Each scene shows the same named points in several views. A view is turned or mirrored, and shifted as a whole, has a little noise and may leave points out.
(in the rows, 128 means zero)

Scene 1
View 1
Z_583: [ 74 114 157 167 185 192 120 157 111 100  90 122 225 160 127 147 164 175
 124 110 102  78 145]
Z_275: [ 89  79 117 169 169 143 143 120  74  69 131 121 190 152 161 158 150  93
 132 149 143  59 128]
Z_670: [119 100 152 110 140  82 192 213  75  73  97 158 179  96 187 199 134  18
 112 129 152  47 102]
Z_995: [113  95 142 153 174 114 174 169  54  63  93 179 191 141 185 181 141  81
 117 148 120  68 123]
Z_790: [ 98 117 140  92 130 136 141 118  81  96 135 104 205 139 146 162 155  71
 120 161 153  53  99]
Z_378: [ 65 125 139 139 149 160 125 142 109 109 122 112 195 139 140 139 134 111
 127 120 138  66 150]
Z_653: [ 97 139 129  57  92  98 157 141  56 124 130 127 190 138 147 164 114  19
 118 183 147  76  95]
Z_78: [ 83 139 156 106 137 146 136 153  97 115 111 124 206 141 140 154 140 102
 120 134 128  70 128]
Z_42: [ 76  84 108 154 146 153 127 113  76 100 142  91 196 159 124 147 141  81
 133 155 152  70 122]
Z_579: [ 71 139 154 115 150 175 114 105 113 107 129 103 208 150 144 137 155 137
 126 134 135  58 138]
Z_418: [ 36 163 158 138 147 187 106 178 132 156  93 121 208 152 106 117 116 158
 124  92 102  96 179]
Z_8: [ 44 133 111 115  95 111 136 175  98 147 134 105 160 119 132 130  77  17
 134 123 162  80 160]
Z_566: [ 78 160 148 116 151 150 132 131  72 122  98 169 208 177 149 139 125 139
 119 158  92  99 146]
Z_532: [ 75 172 150  63 104 118 139 125 103 120 141 124 176 120 174 145 117  56
 123 144 159  50 135]
Z_587: [140  96 129  77 118  74 188 156  29  76 121 149 194 133 172 202 143   0
 111 194 153  62  64]
Z_542: [ 98 122 169 143 187 166 142 143  92  78  93 153 215 153 165 164 166 154
 117 130 107  62 131]
Z_515: [ 45 150 124 123 124 153 114 121  99 141 138 112 182 154 130 117 102  94
 136 137 139  82 164]
Z_881: [ 52 154 144 117 129 162 117 147 111 142 115 114 198 150 122 129 118 115
 125 125 123  84 156]
View 2
Z_587: [163  90  97  80 212 101 189 182  90 127 145 175 144 116 207 137 141  83
 151 140  47 116 126]
Z_42: [ 86  92  94 117 113  95 132 137 130  92 151 123 106  98 120 128 116 128
 177 182 106 161 133]
Z_418: [126  97 100 205  56 163  95  79 231 151 136 127 111 104  91 124  93 182
 144 172 150 117 132]
Z_566: [116  95 141 152 110 157 139 123 190 129 112 191 145 102 124 156  98 137
 139 162 154 130 130]
Z_532: [163  91 106 139 126 142 156 129 118 184 172 159 169 138 111 101 122 116
 149 163  86 152 166]
Z_275: [ 75  83  98 119 135 108 149 138 109  97 147 133 112  94 115 139  95 125
 152 166 112 148  97]
Z_583: [ 60  77 109 168  86 146 123  98 190  97 122 119 108  93 104 135  82 185
 149 147 146  91  91]
Z_378: [106  87  95 154  99 133 128 110 153 132 152 124 120 108  99 121  98 152
 152 166 118 139 123]
Z_670: [174  91  61 133 197 123 171 150  95 157 166 143 126 111 179 129 108 109
 109 129  43  97  73]
Z_653: [181 101 105 106 158 111 159 158 132 152 151 176 149 127 172 122 148  93
 167 166  71 144 175]
Z_790: [112  78 105 109 135 114 161 142 119 125 153 138 145 124 135 113 129 125
 176 155  85 126 153]
Z_78: [125  84 106 146 117 141 144 122 159 137 144 141 139 118 128 120 111 145
 154 149 105 111 135]
Z_542: [ 69  70 122 150 121 155 157 119 154 108 121 148 140 100 117 140  83 163
 132 130 137  86  86]
Z_995: [113  86  98 127 177 133 164 148 114 115 131 164 123  88 154 159  87 118
 111 137 105 111  58]
View 3
Z_881: [126  94 177  70 108 175 159 126  93  59 109 169 112 150 136 112 134 133
 153  69 178 151 144]
Z_378: [117 112 172  94 125 160 143 133 123  79 128 156 115 134 142 138 123 127
 156  73 170 151 144]
Z_653: [ 70 134 193  58  93 201  94 161  75 183 128 177 159 180 124  95 153 156
 121  63 154 142 197]
Z_418: [154  65 168  78 110 164 187 117  90   3  99 190  87 139 127 117 127 112
 155  79 194 164 127]
Z_275: [110 134 159 101 120 150 109 148 152 139 156 133 146 109 129 152 100 126
 173  62 161 157 150]
Z_670: [ 62 125 190 144 130 156  66 179 116 177 175 213 144 160  97 146 133  88
  84  91 152 147 210]
Z_579: [123 105 153  78 117 159 155 121 117  71 140 121 117 142 153 124 107 164
 158  87 168 133 151]
Z_995: [102 111 160 126 104 144  88 172 139 143 179 175 166 115  75 146  91  88
 139  66 171 140 192]
Z_532: [ 66 124 196  80 129 189 131 144  88 112 125 154 148 186 154 110 156 145
 114  71 155 100 180]
Z_587: [ 59 143 180  96  91 178  53 183 103 238 178 175 174 164  99 115 125 142
 107  74 144 148 224]
Z_515: [110 117 190  57 116 187 155 129 101  81  95 154 136 147 149 116 151 134
 169  46 171 140 129]
Z_542: [136  84 135 110  99 136 136 143 135  74 181 142 132 117  99 134  75 124
 152  92 183 136 178]
Z_583: [160  79 134 102 103 136 155 124 133  44 154 153  97 108 112 138  79 125
 170  93 187 173 143]
Z_8: [ 73 138 223  80 140 195 121 145  89 125  84 200 131 171 156 127 186 110
 129  47 156 152 145]
Z_42: [117 143 166  76 114 164 118 137 132 142 130 136 129 117 150 140 119 149
 180  58 158 180 133]
View 4
Z_42: [107 121 102 110 117 197  75 167  98 121 111  52 142 112 101 180 147  77
 126  60 145 143 118]
Z_378: [145 147 108 142 126 206  82 164  97 116 104  93 147 115 144 147 141  97
 119  77 123 154 103]
Z_418: [207 179 104 151 139 250  80 194  77 128  58 113 158 129 187 146 171 142
 109  85  94 156  77]
Z_587: [ 51  98 105 116 134  59  51 112 131  66 133  66  61 140 130 156 124 120
 156  81 192 142 157]
Z_566: [167 153 121 132 111 162  99 151  97 132  48  79 124 134 171 159 142 143
  96  73  99 152 151]
Z_881: [179 154 103 141 147 214  85 174  90 114  87  91 128 137 151 165 152 127
 113  91 109 152  99]
Z_790: [100 117 106 127 158 141  87 145 108 112 124  73 114 119 118 166 122  96
 131  88 139 133 117]
Z_532: [159 137 106 158 165 155  94 132 121  76 147  94  82 148 121 157 110 114
 114 117 124 161 114]
Z_515: [184 146 101 137 128 224  89 165 100 100 105  70 117 142 117 182 145 108
 103  91 114 167 113]
Z_542: [116 151 130 140 107 154  95 145  97 154  67 107 173  91 186 117 128 112
 113  58 110 139 129]
Z_275: [ 95 127 119 119  86 175  77 146 110 119 110  69 151  98 124 148 133  70
 122  49 150 153 138]
Z_579: [145 138 116 140 151 195 113 160  92 145  99  91 155 107 134 157 124  94
 106  87  97 141 104]
Z_670: [ 73 135 103 150 118 101  30 120 134  48 142 115  92 127 173 104 133 120
 165  77 202 163 125]
Z_8: [170 147  80 143 135 215  40 166 115  33 143  78  76 165 114 172 162 116
 136 101 164 181  99]
Z_78: [133 142 110 141 149 166  82 155 100 116  96  96 126 123 158 148 137 123
 125  87 126 144 109]
Z_995: [ 86 141 124 133  72 120  57 125 123  95  91  94 130 110 175 114 131 110
 132  47 166 158 161]

Which points are out of place in each view (at most two, in the order of its rows)? Write none if all are in place.
view 1 => none
view 2 => none
view 3 => Z_8
view 4 => none
